Each row is a point on a tangle of strands that fork, close into loops and nearly touch. The rows are in no order.
In the rows, zero is written as 128.
Two points are linked if the straight distance between their rows is under 213. Some points are linked to none.
j852: [130 135 141 133 131  82  94  54 170 146 122 183  99 107 137 121 112 130
 157 142 104 129 145 136  78 128 159 161  97 146 118 106 126 104 135 147
 196 131 169  87 185 139 112 101 134 163 140 153 129 100  96  75 132 128
 122 158 188  85]
j596: [111  64 122  68 170 105 152 183 108 116 128 153 125 117 145 109 113 114
 159 157  59  81 172  85  92 145 146 120 150 130 111 144 116 138 108 129
 149 110  86 124  86  97 156 105 133 100 144 179  64  69 113 155 118 121
 147 150 122 120]
j412: [153 130 146 132  56 116 136 136 139 141 110  88 112 102 118 141  99 119
  87  82 159 150 134 144 147 162  86 157  94 158 142 115  84 125  94 131
 115 109 129  95 146 155  79 182 136  93 118  76 150 158 124 123 142 134
 102 128 155 148]
j710: [127  70 115  90 142 150  96 183  76 134 135 118 140 101 131 122 125 102
 130 101 157  99 197  86 104 148  92 114 134 142 116 133 115 183 111 129
 117 126 115 194 102 156 164 143 152 129 147 123 100  59 102 194 121 111
 134 153 148 161]
j466: [101 138 101 127  97 136  87 107 108 133 170 137 142 128 152 118 145 126
 147 145 119  87 147 177 141 122  93 146 120 148  96  76 159  88 171 149
 139 168 189  83 120  92 151 111 132 146 141  62 150 110 124 129 140  89
 169 136  74 109]
j979: [120 116 102 142 136 141 117 108 159 162 146 160 144 108 141 113 178 144
 179 124  91 142 145  78  77 130 141 137  96 123 127 101 117 124 189 144
 138 202 126 110 141  97 161 112 167 146 171 170 143  91 111 102 110 125
 113 159 101 107]
j931: [ 89  88 126 108 129 110 133 118 190  62 117 145 131 161 138 120 123 187
 138 140  49 122 157 133 102 116 109 183 113 185 130 131 112 135 105 106
 135 119 123 133 134 132 108 125 117 144 117 118 119 175 103 127  93 100
 141 117 124  96]
j645: [148 177 116 139  85 115 124  86 118 173 145 169  91  99 122 109 118 120
 162 107 108 114 104 145 185 148 106 100  87  94 125 185  96 117 124 142
 135 168 180 109 139 138  99 150 101  98 120 141 172 135 138 132 137 131
  93 137 158 137]
j943: [115 160 126 162 109 122 159 168  98 158 184 128 171 119 122 179 123 106
 113 106 167 164  77 145 184 101  92  83 121 101 133 160 114 143 139 171
  77 167 186 181 122 132 139 206 142 138 114 105 129 104 142 153 109 158
 105 111  95 146]
j316: [ 93 120 129 108 137 123 140 169 114 172 129 102 161 144  86 132 120  98
 122  99 204 122 105 169 158 150 144  85 103 123 158 109 113  83 130 171
  92  78 125  33 139 151  98 184 170 173 128 113 145 138 102  96 129 162
  94 138 130 138]
j683: [109 107 153 124  60 111 162 117  95  94 161 178 110 106 123 142 162 137
 164  86  66 112 128 149  84 156 127 153 129  69 115 108 122 140 172 170
 136 181 130 138 143 116 140 132  89 112  84 179 122  99 164 148 149  83
  91 146 113 154]
j192: [129 114  80  99 106 129 135 156 150 107 116 162  98 135 138 107 113 162
 109 112 136  99 166 115 159 115  90 151 105 148 169 157  80  89 112 101
  88 151  60  96 124 179 113 136 117 101 161 154 132 175  92 109  96 137
 131 154 158 106]
j193: [142 151 138 137 123 125 183 116 108 126 145 118 124  80 114 147 109 125
  81 119 216 146 101 103 152  98 117 125 150 129 122  97 156 103 120 124
 154 168  91 136 152 179 128 182 119 110 175 128  89 126 137 110 118 201
 129 148 135 124]
j741: [153 179 113 197  64 121 118 131 155 134 150 195 156 140 131 169 142 177
 103  80 127 136 118 168 162 135 124 169 117  72 133 108 117 105 138 126
  96 172 122  96 148 140  82 144  94 190 126 119 110 164 110  67 175 103
 121 148 125 127]
j131: [111 151 149  78  92  60  97 150  81 120 123 182 127 128 139  74  97 125
 155 128  94  95 151 134 153 194  95 151 171 124 130 142 129 114 120 130
 120 116  79 147 120 122 118 126  84  97  71 203 171 137 128 135 105 120
  87 148 157 183]
j671: [166 112 136  98 191 104 158 167 115 145 138 138 124 146 146 103 161  85
 112 129 110 135 121  82 128 133 150  59 155 109 137 146 116 119 156 106
 119 149 106 115 100  99 203 150 147 149 174 159 115  65 145 117 157 127
 128 145 110 118]
j254: [138  88 125 125 125 175 130 190 123 148 106  92 142 148 158 127 111 125
 148  95 183 140 173  67 142 137  89 141 119 162 134 131 112 167  97 125
 111 115 135 161 108 181 133 147 146 114 180  70 151 110  89 129  98 136
 109 150 161 161]
j215: [164 168 105 192 135 153  80  96 186 134 110 153 141 158 135 141 195 114
  92 127 146 193 121 147 117  64 149 136 165 149 125  99 176 152 166  88
 123 171 122 134 162  80 181 122 157 180 187 144 133 136 153  69 147 121
 181 107 107  94]
j685: [ 95 188 106 142 109 135 119 122 113 152 143 186 166 168 132 105  97 162
 106 145 136  99  85 108 134 160 172 115  99  68 137 136  84  91  86 109
  91 145 113 115 101 148  94  69 114 139 148 133 148 135  82 143 125 129
 129  98 103 160]
j719: [124  72 146  89 140  98 127 136 156  47 135 202 117 154 169 143 154 185
 149 125  32 123 177 115  88 137  96 165 156 145 126 141 123 139 137 161
 134 120  79 186 150 107 122 127 109 147 121 158 105 119 105 132  98  74
 159 128 127 100]
j201: [121 145 142  71 189 122 137 170 115 143  99  89 150 145 152 104  71 114
 116 178 126  96 111 142 130 155 169 117 145 183 144 208 123 101  68  91
 127  87  95 173  97 151 104 109 127 143 118 127 121 143 134 153 100 144
 142  89 161 134]
j477: [ 86 127 144 125 135 142 124 122 101 110 189 171 163 129 134 134 156 135
 144 185 144  88 111  96 131 138 148  85 146 117 130  98 135 109 136 182
 107 115 120 138 119 157 129  85 140 160 150 120  98  92  90 134 114 119
 136 102  96 101]
j378: [133  99  78 135  96  82  88 126 175 150 112 135  86 126 105 121 100 125
 130  77 160 133 150 177 168 126 133 120  92 129 151 113 108 161 108 125
 141  83 130  27 131 101 115 165 112 142 116 110  92 165 114  70 129 145
 109 155 135 115]
j185: [154 180 128 112 146 146  99 139 100 155 128 129  74 119 128  94 112 119
 122 140 231  86 104  94 183 144 161 108 127 156 138 147 184 118  86 118
 135 110 108 163 175 199 116  74 127 115 168 130 151 119 106 125  73 188
 131 139 168 145]
j139: [162 113  65 186 115 165  94 102 201 171 148 118 156 126 142 100 161 136
 175 140  73 116 105 142  84 135 125 153 117 116 118  76 136 140 117 123
 120 146 127  93  93  84 157 100 166 166 152 114 164 134 107 110 171  72
 172  98  79  86]
j956: [120 120 178  99 134 127 123 128  61 116 121 106 126 131 125  99 101  93
 123 137 160  95 145 115 167 199 144 137 143  96 150 132 118  89  80 156
 101  47  89 110 132 200  74 125 122 145 111 125 131 144 116 143 158 124
 109 116 194 148]
j829: [ 90 146 102 120 106  98 113 151 131 137 133 173 161 129  82 130 113 170
 108  62 137 118 105 202 170 162  78 120  86 117 146 159 120 152 128 129
  90 107 146 109 158  76  79 165 112 182  63 133 146 167 127 110 122 132
  87 132 119 156]
j383: [ 47 146 128 136 112 131  67 129 108 116 150 117 135 175  98 124 142 162
 200 151  81  91 136 151 112 168 152 118 109  70 115 120 152 148 152 157
 134  85 176 124  99  71 126  82 112 176  39 135 134 146 134 158  92  69
 106  88 102 148]
j600: [150 143 174 139 147 125 146 126 165  67  96 128 119 127 137 170  90 124
 117 150 157 131 106 156 155 122 174 134 166 172 122 116 165 147  97 141
 165  69 162 180 134 109 138 128 111 148 131  29 108 151 121  85 107 136
 107 125 111  94]
j194: [102  98 199  90 119 104 154 126  73  88 146 114 140  81 103 140  67 114
 169 160 126  74 136  96 137 192 179 179 181 138 155 125 142 101  72 150
 134  46 106 136 111 222  58 137 104 116 107 185 101 139 145 161 160 148
 133 131 176 140]
j986: [145 138 157 152 135 120 145 105 153  97  99 103 175 144 160 153  98  87
  90 168 164 146 117 159 131 166 183 162 163 159 118  58 136  83 140 125
 153  92 135 137 127  92 140 140 137 154 132  71 137 108 118  93 141 114
 141 111 110 114]
j90: [126 111 192 107 155 112  88  91 134  84 149 168  93 119 141 119 105 145
 197 154  90 140 149 129 127 145 139 157 157 137 126 139 155 184 138 176
 187  72 177 168 189 124 108 150  96 139 106 144 141 102 118 121  82 124
 100 154 179 114]
j177: [123 103 132 127 144 111 194 177 153 143 164 127 117  91 121 173 121 104
 132 130 141 165 115 124 102  78 141  81 111 165 117 134 118 150 148 132
 150 158 205 133 114  96 176 140 165 140 175  60  55  64 157 126 123 148
 106 140  96  88]
j987: [136 175 117 207  69 116 108 100 111 136 160 193  80 127 157 182 133 135
 178  90  89 130  97 139 164 130  78 127 104  62 105 155  93 123 127 146
 115 189 207 118 136 117 115 129  77 132 134 103 164 113 120 138 182  76
 135 119 128 116]
j125: [160 157 122 205 138 168  86 100 158 170 131  76 121 161 154 119 187 133
 156 108  96 146 106 142 131 109  99 169 105 107 116 115 152  89 158  99
 112 155 159  87 129 100 109 114 158 130 140 107 175 166 132  88 206  95
 152 107 103  96]
j82: [119 117 104 140  69 127 124 103 126 135 131 103 148 105 159 134  63 124
 131 175 136 124 160 101 174 166  94 174 139 179 112 128  97  95 108 123
 132 134 136 168  85 129 128 131 107  74 120 125 174 136 101 144 110 156
 153 105 122 167]
j187: [160 104 194 129 105 130 154 103 137 106 148 163  51  81 135 106 128 116
 193 105  89 140  98  80 111 154 196 127 110  89 148 129 114 132 138 161
 124 131 154 141 145 188 142  94 106  94 185 136 129  70 148 137 149 140
  87 127 166 113]
j686: [ 78 142 126  98 128 127  90 157 101  94 117 131 136 178 131 127 121 170
 139 179 150 100 111 162 142 130 177  93 149 108 121 137 138 144 127 132
 151  89 134 176  99  87 137  70  97 141  61 117  90 137 110 135  72 106
 107 108  73 158]
j957: [108 130 117  87 130 125 136 146 156  94  67 133 115 136 136 103 108 170
 106 125 134 120 165 114 109 121 123 174 124 179 160 158 125 134  90  85
 144 130  92 116 132 157  82  77 134 111 154  97 127 188 109 109  99 127
 147 142 143 107]
j836: [106 183 111 194  73 152 138 123 128 143 161 183 188 142 135 177 154 195
 126 114 100  96 101 163 160 140 115 149  99  72 134 126 128  67 146 153
  63 156 148 122 118 164  41 142  89 165  64 121 159 169 115 132 146 116
 119 100 114 146]
j94: [112  99 180  87 170 102 151 165  92 100 151 126 139 114 111 121  82  99
 165 180  68  89 122  69 125 161 167 140 173 124 137 148 128 117 104 143
 155  68 106 134  96 170 117 107 114 109 118 178  65 108 130 170 139 114
 133 100 136 134]
j803: [163  94 147 153 122 137 172  63 162 122 124  57 142  70 124 122 105 109
 153 178  98 125 106 100  77 145 178 174 140 177 106 121 126 112 100 112
 170  98 100 198 109 183 103  85 109  72 132 199 120 136 143 155 157 172
 163 120 172 116]
j2: [ 68 149 144 136  50 120 146 117 105 133 170 154 178 104 122 162 138 177
 131 111 114 104  99 122 172 181  83 162 104  83 144 139  89  88 130 174
  75 154 157 136 132 179  53 138  84  99  54 162 184 146 130 164 102 131
  75 105 124 174]
j984: [160 137  82 153 168 130  96 112 155 126 107 151 119 168 158 142 169 143
 126 164 103 180 170 125 125  68 119 109 181 138 107 139 147 157 171 117
 134 157 125 166 124  49 196 132 130 151 121 172 112  94 146 102 115 123
 194 122 114 132]
j643: [160 155 132 108 146 146 127 111 116 158  98  80 101 116 154 114  93 105
 103 127 194 112  84 145 150 125 139 128 115 178 125 185 139 112  86 103
 133  80  86 167 154 154  87 118 131 111 113 128 140 150 131 143  98 176
 157 120 199 160]
j543: [129 153 105 124 105  94 124 161 133 121  92 165 103 148 124 111 139 134
  54 107 101 162 147 147 138 116 113 120 125 115 135 168 115 152 165  72
  79 195  85  95 102  72 173 143  98 116  95 165 139 158 190 130 147 120
 148 142 114 163]
j264: [123  98 120  96  84  91 139 154  96  85 137 162 124  95 167 120 103 120
 139 115  49  97 143 124 129 169 118 169 138 138 130 147 123  83 155 152
  88 130  12 162 107 115 149 125  82  94  61 217 124 138 142 180 121 117
 124 119 120 161]
j503: [143 122 104 171 136 138 117  99 123 158 133 105 141 143 121 117 193 141
 147  87  38 127 125 105 110 114  93 151 117  60 138 112 113  88 167 113
  64 166  97  84 118 125 109 157 129 133 140 159 173 164 119 114 198  60
 138 114 130 125]
j304: [118 120 127 126 136 147 157 170 137 119 116  93 180 157 116 164 166 167
  89 116 156 174 114 162 104  87 139 138 102 147 155 136 128 129 154 119
  68 166 108 128 150 135 130 161 183 191 138 117 112 156 133 113  97 141
 122 121 110 114]
j932: [129 123  84 148 106  89 107 190 119 113 113 149 116 151 123 146 147 106
 112  74 106 168 174 151 179 145  94 111 135  66 129 152 108 169 178 135
  91 170 104  99 125  28 172 202 108 139  73 185 134 124 189 125 125  97
 107 153 103 177]
j718: [115 193 103 105 119 156 141 150 106 130 111 141 132 167 129  87 105 174
 103 155 146  98  77 144 137 129 185  86  84 115 153 147 155  95  98  86
 108 145 117 128 129 134 105  33 129 137 131  88 142 161 138 146  96 126
 125  97  78 140]
j677: [115 131  86 176  95 115  89 147 152 117 108 163 120 164  90 175 141 143
  90  93 161 147 174 157 157 107 115 147 133  58 147  94  98 180 127 139
  91 135 122  57 114 121 113 162 134 152  97 122 108 167  99  95 147 105
 120 145 126 120]
j488: [148 149 161 152 145 126  94  67  98  85 103 159 105 145 118 133 107 105
  69 149 163 135 141 117 119  83 132 107 155 109 130  77 145 165 112 120
 170  86 115 111 141 134 132  96 122 113 139 122  97 130 108 123 149 137
 149 138 146  95]
j330: [ 85 170  92 128 101  92 114 115 118 134  96 131 117 120  89 116 107 171
  93 112 141 119 107 179 137 116  84 136  96 133 113 162 122 154 119 106
 153 123 143 131 142  91  92 112 105  91  46 161 129 169 165 133 104 159
 130 122 112 165]
j255: [125 145 136 183  44 143  81  92 121 114 199 107  94 106 155 161 118 125
 209 121 124 107 128 172 151 165 145 181 111 104 103  90 133 147 157 185
 142 147 202 127 125 104 110 116  61 137  88  86 169 102 151 150 154 105
 122  90  85 163]
j81: [136 129 130 146 106 156 128  96 138 158 137 165 159 115 142  78 180 159
 183  99  16 124 110  96  75 176 130 151  98  81 117 108 106 125 139 121
 106 198 131 117 120 129 124 107 140 108 177 164 172 130  93 116 150  78
 115 120 130 129]
j95: [141 129 105  89 180 125 115 146 144 134 100 128 156 131 113 130 124 121
  80  94 219 135  92 153 200 114 105 102 138 184 154 162 147 115  87  83
 147  76  99  91 170 151  73 181 139 129 179 147 169 180 115  70 109 187
 137 165 172 125]
j434: [125 101  99  83 192 127  64 124  96 159 112 140 155 127 104 103 124 108
 102 107 188 117 162 110 174 103  70 113 164 163 152 156 157 153 107 104
 161  89 106  93 157 161 124 203 143 128 149 167 161 128 111  89 103 167
 117 181 196 150]
j709: [ 88 130 111 133  92 142 119 166 139  85 113 120 124 143 126 144  65 154
 139 177 170 117 164 106 139 152 185 127 140 131 135  94 124 163 101 144
 147  83 143 114  82  99 133  80  97 114 109  81  79 143  97 112  95 144
 119 128 102 154]
j38: [ 85  86  79  94 146 127 104 166 148 150  94 104 175 146  95 118 117 125
  92 122 190 109 133 186 189 164 109 111 126 156 170 147 116 112  93 131
 112  31 104  77 148 128  84 179 145 172 102 131 135 170 104  88  94 170
 137 141 165 146]
j276: [139 157 147 147 118 167 146 155 156  99  97  82 131 155 132 157 134 145
 131 125 158 175  95 146 128 125 160 143 135 147 126 110 147 155 153 112
 111 129 172 210 137  98 148 115 130 149 104  39 139 149 152 130 105 124
 111  99  83 153]
j692: [142 112 206  78 150 108  83  95 111 114 137 183 150 113  97 125 104 111
 160 123  96 119 133  93 141 162 115 146 172 132 129 123 145 140 123 148
 164  58 132 112 162 138  96 187 119 155 127 166 164 111 111  84 128 134
  47 183 198 146]
j625: [145 122 144 183 117 129 170  60 185 114 117  80 158 125 128 161  95  98
 148 161 104 142 108 126  83 165 158 153 121 138 101  91  97 137  71 136
 158  95 162 145 116 116 129 118 140 112 146  75 143 127 123 133 153 114
 145  90 123 103]
j862: [118  64 145  72 142  84 163 167 108  71 134 167 119 132 147 138 141 128
 138 112  34 117 162  89  95 149 109 142 144 122 141 159 108 134 153 158
 128 159  50 179 118  74 152 129 133 134 112 236  99 105 122 142 109 102
 132 152 116 157]
j884: [135  99 115  93 136 166 157 125 154 146 104  39 166 147 118 115 168 134
  81 111 153 151 110 173  90 123 140 159 102 170 134  89 133  61 137  98
  95 150  84  84 140 113 135 130 172 156 138 103 128 183 134 118 112 127
 140 128 124 120]
j411: [142 127 127 141 189 166  98  80 162 146 110 118 106 128 111  97 165 106
 107 132 152 130 121 164  62  65 132  84 125 122 109  88 173 177 148 113
 158 129 148 124 137  78 170  39 183 137 128  98 103 111 138 141 174 103
 194 102 101  68]
j880: [148 107 111 143 152 133 134 117 126 157 153  57  98 106 148 130 163 101
 135 134 165 157 163  60 162  56  85  92 155 156 100 118 139 124 173 147
 141 136 113 142 128 154 184 176 141  65 139 150 105 109 125 144 114 155
 157 136 125 143]
j435: [149 128 133 121 122 117 197 113 144 113 132 136 120  88 108 131 130 131
  96 156 146 158 128 130 116  90 113 130 144 184 102 145 137  98 140  92
 166 148 108 134 139 134 122 144 114  91 138 156  94 133 186  97 104 190
 142 171 111 106]
j622: [131 115 125 113 126 161 150 126 113 125 138 129 157  96 120 101 155 167
  97 146 108 133 119  87  73 105 127 122 118 108 104 125 133 154 118 121
 126 167  66 191 131 134 135  78 133 110 133 181  85  99 127 161 128 160
 144 129 102 128]
j18: [144 125 107 131  91 103 182 136  85  88 144 156 107  96 109 155 105 149
  84 107 156 120 145 107 138 103 126 130 139  81 132 120 107 123  98 133
 115 179  66  94 132 183 108 123  90  96 149 123  62 125 129 154 148 167
 143 132 123 100]
j325: [104 194 141 130  69 140 102  95 106 168 149 128 128 104 147 120 121 157
 151 109 113 133  68 163 160 155 111 137  94  98 135 172 117 104 129 136
 107 164 205 191 144 152  82 122 115  74  93 138 209 123 151 152 115 150
  83 112 143 188]
j381: [162 109  90 148 157 122 146 153 139 156 118  84 116 175 145 138 153  97
 130 120 147 165 147 122 181 104 115  78 137  99 156 152  96 100 147 130
  59  92  90  88  99 144 157 181 132 143  96 130 124 170 133 142 166 117
 145 101 137 140]
j251: [171 118 133 149  83 118 156  75 154 106 116  88 123  90 164 171  60  93
 123 162 108 133 131 124 139 167 155 176 132 193 113 145  88 113  75 130
 149  95 150 195 117 165 101 113 107  83 139 126 159 131 133 134 132 144
 145  93 157 123]
j28: [124 109 137  83 104 154 188 156 126 138 123 100 180  57 127 126 102 129
 106 126 136 122 131 107  67 127 115 170 135 176 102 148 131 147 102  76
 136 199 141 216 113 143 126  91 164  97 168 144 104 102 135 174 105 175
 157 151 109 128]
j871: [ 92 157 116 172  74 157  61 123 126 114 166 102 102 160 150 114 142 131
 191 142 162  86 120 179 176 166 126 151 121 125 113  66 172 110 178 178
 123 117 200  93 126 106  91  91 112 188  98  36 160 139 123 128 132  99
 154 103  80 142]
j826: [110 124 112 102 122 115 102 154  92 156 136 125 141 101 132 144  93 107
 115 154 192  91 161 144 126 124 116 128 130 151 107 147 116 167 115 130
 148 117 148 157 109 118 151 144 137 129  95 137  83  77 139 147  92 151
 115 157 144 167]
j930: [163  95 158  85 185 149 204 121 116 160 143  95 113  88 112  98 157 126
  94 110 113 161  92 106  51  90 120  92 112 109 114 137 129 118 137 111
 130 165  75 140 160 138 148 121 164 113 149 144  84 113 160 184 179 130
 154 117 139  96]
j112: [125 116 174 133 181 141 104  65 144 115 117 121 133 121 116 137 126  76
 121 179 151 125 119 101  59  77 154  90 141 121 110  57 165 169 127 130
 192  84 180 114 127  91 166  71 165 132 154 109 123  88 111 148 161 105
 133 100 135  73]
j397: [131 107 126 128 168 121 111 108 107 150 110  72 118 142 106 143 128 101
 119 154 207 154 143  97 170  64  75  94 145 163 127 136 143 154 117 138
 159  73 127 103 130 134 147 213 140  82 120 156 156 126 124 118 104 155
 112 148 166 151]
j132: [104 160 104 153 122 166 153 147 104 140 167 156 124 152 148 148 152 151
 124 139 130 133  90 116 175  56  57  67 122 106 131 159 150 148 126 143
  87 198 184 154 101 123 156 146 141 133 160  80 123 108 115 154  97 112
 151 123  72 126]
j936: [135 112 142 150 133 110 144  77  99  73 150 140 106  98 131 149 124 126
  78 146 140 103 130 114 107 110 130 119 129  74 118 100 112 129 103 166
 136 103  88 117 140 189 116 130 108 118 122 106  48 121 110 170 174 108
 175 100 142  78]
j25: [133  97 117  84 158 122 173 178 147 113  70  75 156 140 126 149  84 103
 104 156 158 121 169 130 135 136 116 158 189 211 149 181 131 114  83  69
 130 105 108 149  97 155  98 150 132 111 141 117 109 165 135 122 115 144
 159 142 138 110]
j575: [137 124 181  77 173  89 126 140 103 118 123 161 111 126 111 111 123 101
 144 119  46 128 129 113 166 160 101 110 163 125 149 177 110 119 141 136
 135  99  95 139 121 123 127 183 104 138 121 203 175 120 147 119 111 132
  70 156 166 141]
j319: [118 165 128 192  91 131 145 144 135 154 161 114 205 130 133 200 126 122
 112 113 187 165 107 176 177 100 130 125 107 117 123 121 128 114 142 134
 103 146 229 119 117 104 114 202 157 160 116  94 162 132 127 100 138 129
  93 115  83 124]
j687: [145 143 119 155 143 128  91  82 114  95  98 140 155 156 147 142 110  81
  81 165 129 133 168 134 141 134 109 125 182 135 113  87 126 127  95 155
 130  78 111 122 121 115 157 142 112 148 128  98 145 138  94 119 158  77
 144 109 139 122]
j305: [114 121 118 134 127 109 119 167 112 168 154 134 132 122 107 179 120  85
 105 140 161 134 143 168 108 106 137  82 107  95 111 132 103 143 146 143
 126 142 158 108 113  81 180 163 151 189 114 108  72  61 147 121 137 116
 118 142 118 109]
j816: [ 86 158  95 120 134 163  72 125 109 127 151 132 119 135 123 117 172 150
 150 135 133 113 133 145 116  65  84  86 107 102 104 106 182 179 155 144
 137 181 185 137 126 106 174  96 160 119 150  79 142 111 131 156 108  73
 155 139  74 136]
j792: [102 160 141 134 142 152 111 120 100 125 126  89 121 148 111  95 144 119
 165 110  96 120 109 145 124 151 141 130 127 100 119 109 106 119 150 134
 127 104 136 116 108 115 128 128 113 123  61 124 155 151 137 149 134  87
 108  97 129 165]
j855: [114 113 112 104 117 120  96 193 103 144 126 151 119 142 100 133 150 148
 145  62 153 149 156 177 150 132  72 109 111 121 116 143 133 188 162 137
 107 140 147 134 151  76 137 190 109 163  80 127 127 124 148 112  94 111
  82 171 121 168]
j157: [151 141 117 101 165 142 127 159 120 147 114 202  85 118 121 103 117 115
  98 133 138 149 163  72  89 109 150  84 140 113 119 113 160 183 119  93
 189 165 163 152 127  84 172  43 164 128 216 147  81  44 124 128 119 157
 116 149 125  99]
j113: [ 95 123 130  96 149 138 142 136 138 170 105  59 124 153 113 108 131 110
 129 125 169 116  99 138 105 140 206 122 103 144 143  92 135  72 142  99
 135 120 107  28 128 121 133 140 196 140 167 123 143 152 126  87 116 144
 100 129 124 117]
j380: [135 102  93 122 138  97  97 119 179 161  98 155 107 136 130 126 141 144
 137 114 121 135 173 124  67  92 158 143 103 145 142 121 115 122 125 107
 151 162 145  72 126 118 152 115 149 152 179 132 138  96 111  77 109 149
 123 174 148  86]
j945: [147 100 185  96 179 158 180 102 138 114 104  50  95  82 118 104 127 122
 133 134 115 121  91  94  64 147 216 153 115 155 126 135 159 121 102 121
 159  73 109 164 151 163  93  60 136  96 146 146 107 138 141 167 140 165
 130 123 175 115]
j478: [149 177 106 191  78 134 128 114 144 123 135 179 145 143 140 182 103 125
 126 121  69 140 119 157 163 121  80 148 141 111 122 169 132 128 142 133
 115 182 211 129 114  73 138 148  94 140 124  73 196 130 151 120 141  83
 141 135  68 102]
j338: [157 153 145 125 161 147 114 137 120 126 130 121  69 126 145  90 159 139
 145 104 175 118 103  98 162 127 114 119 121 174 118 110 193 144 152 140
 150 109 121 142 180 191 134 108 141 109 167  55 135 121 114 130  98 137
 125 156 166 124]
j392: [ 84 129  82 143 123 140 129 169 142 127 100 117 188 149 143 134  59 130
 135 211 158 121 193  94 126 155 138 128 171 151 140 140  98 132  94 122
 126  85 113 138  59 123 152 120 117 110 129 143 133 125  94 137 104 147
 145 110 101 151]
j934: [159 110 143  79 226 127 166 147 142 152  97 174 116 138 115  69 163 121
  88 133  97 143 120 105  75  85 165  65 133 125 129 170 139 130 112  69
 131 133  84 135 132 104 164  90 155 132 177 169  80  96 152 151 150 148
 168 130 132  81]
j527: [164  76 154 129 157 138 188 179 120 123 136 102 173 140 144 115 149  83
  91 141 147 129 100 121 107 142 163  99 170 100 128  80 113  89 149 147
  93 136  89 108 112 137 182 151 158 171 177 111 112  91 131 127 172 127
 142 111  98  86]
j97: [134  83 119  98 203 123 124 123 151 133  92 120 134 148 147 160 116  87
  98 170 145 119 163 101  94  83 122 120 171 198 125 154 128 122  95  96
 168  98 120 148 118 173 135 131 151 134 161 115 107 102 106 121 123 146
 164 132 158  88]
j92: [131 199 137 142 128 158 160 132 126 126 129 102  96 149 128 124 121 146
 142 135 144 119  65 151 150 108 164  87  94 137 142 171 156 137 135 123
 143 132 185 194 123 133 123  56 123 106 103  54 131 133 139 148 107 152
 124  86  98 145]
j227: [140 132 167 157 103 154 132  77 110 143 175 154  98 115 137  86 165 163
 185 115  61 112  72  75 124 174 148 132 113  64 135  94 111 117 137 152
 130 152 123 129 141 167 104  86 114  81 152 153 170 117 140 151 176 120
 115  99 151 134]
j205: [176 146 115 132 180 142  68  95 151 149  92 112 108 161 113 109 208  89
 103  92 145 175 118 165 100  26 106 123 143 144 122  87 193 145 157  84
 141 123 116 125 163 103 174 122 171 140 148  87 134 153 155 101 152  95
 150 127 126  92]
j716: [150 137 167 137 140 113 144  72 128 135 152 179  92  97 115 127  94 113
 152 151 104 123 118  85  74 144 196 127 111 124 127 147 138 121 119 146
 166 116 160 153 167 186 100  61 135 139 156 172  91  94 101 119 137 161
 103 143 182  83]
j142: [129 134 118 113 117 106 146 136 125 114  94  87  78 119 109 114 143 143
  92 110 100 148 147 118 121  95  90 133  90 133 136 173 111 160 118  88
 135 159 103 133  96 122 142 123 109  44  97 138 104 159 161 155 131 141
 122 121 131 174]
j168: [141 126 126 117 185 113 121 122 143 151 110  71 117 179 117 117 162  98
 122 146  95 132 128 147 133 111 122  97 148 155 121 141 120  99 155 101
 130  96  89  94 109 104 173 158 124 124  88 136 137 168 160 121 142  86
 138  86 121 123]
j787: [152 116 151 122 117  92 116 115 150 152 119  99  60 113  88 100 114 113
 141  94 131 153 129 172 117 132 125 140  58 163 124 128 115 146 133 108
 160 109 181  54 163 131 100 154 137  95 119  71 128 134 154 116 147 139
 103 164 154 113]
j670: [150 107  92 147 153 141 114 137 133 135 107 104 111 165 119  90 147 145
 105 110 139 142 155  67 160 122 111 122 150 110 169 126  91 118 124  97
  88 113  76 102 110 199 143 140 129 105 143 158 141 187 100 127 160 144
 144 111 164 134]
j755: [118 121 142  97 173 155 204 105 126 146 112  35 125  96 107  75 140 104
 138 128  76 141  80 117  63 126 153  99  95 131 115 140 125 111 122 110
 128 117  91  95 119 149 127 102 130  70 136 156 122 164 160 170 160 141
 145 111 130 105]
j879: [100 101 143 129  83 126 106 170  97 110 173 173 158 119 130 119 169 173
 148  85 104 135 156 155 128 174  90 155 135  90 125  97 129 129 180 178
  93 175 113 130 160 111 113 170 109 153  93 143 139 111 126 100  94 106
  69 175 106 188]
j842: [146 124 103 150 144 147 167 152 197 123 125  62 157 144 146 161 154 173
 149 138 162 169 106 131 107  85 182 131  96 170 130 127 137 138 149 104
 126 155 154 186 140 106 145 127 171 139 162  85 123 136 125 112  70 166
 123 124  67 107]
j778: [131 117 153 187  57 138 112  91 100  89 164 145 118  95 133 179 132 100
 169 104  85 130 152 143 104 165  90 153 133  52  91  69 120 135 180 183
 121 182 164  90 125  85 142 139  73 118  92 130 139  92 178 157 196  66
 116 127  87 146]

A fork is a point with three links, a tip a point with one. Leave the first point through the second and follow the links. Name the first fork or tip that comes.
j957 / j192: j251
j987 / j645: j412
j397 / j434: j276
j412 / j787: j478
j842 / j304: j880
j319 / j943: j855
j879 / j683: j319

A piece is two or more points that can be reached from each other along the links. Count, over all rows, the pieces, the separate loops (a circle has one, a figure eight two, a Y none), the forks (points with three links) and the tips (points with one).
pieces: 5
loops: 2
forks: 10
tips: 16
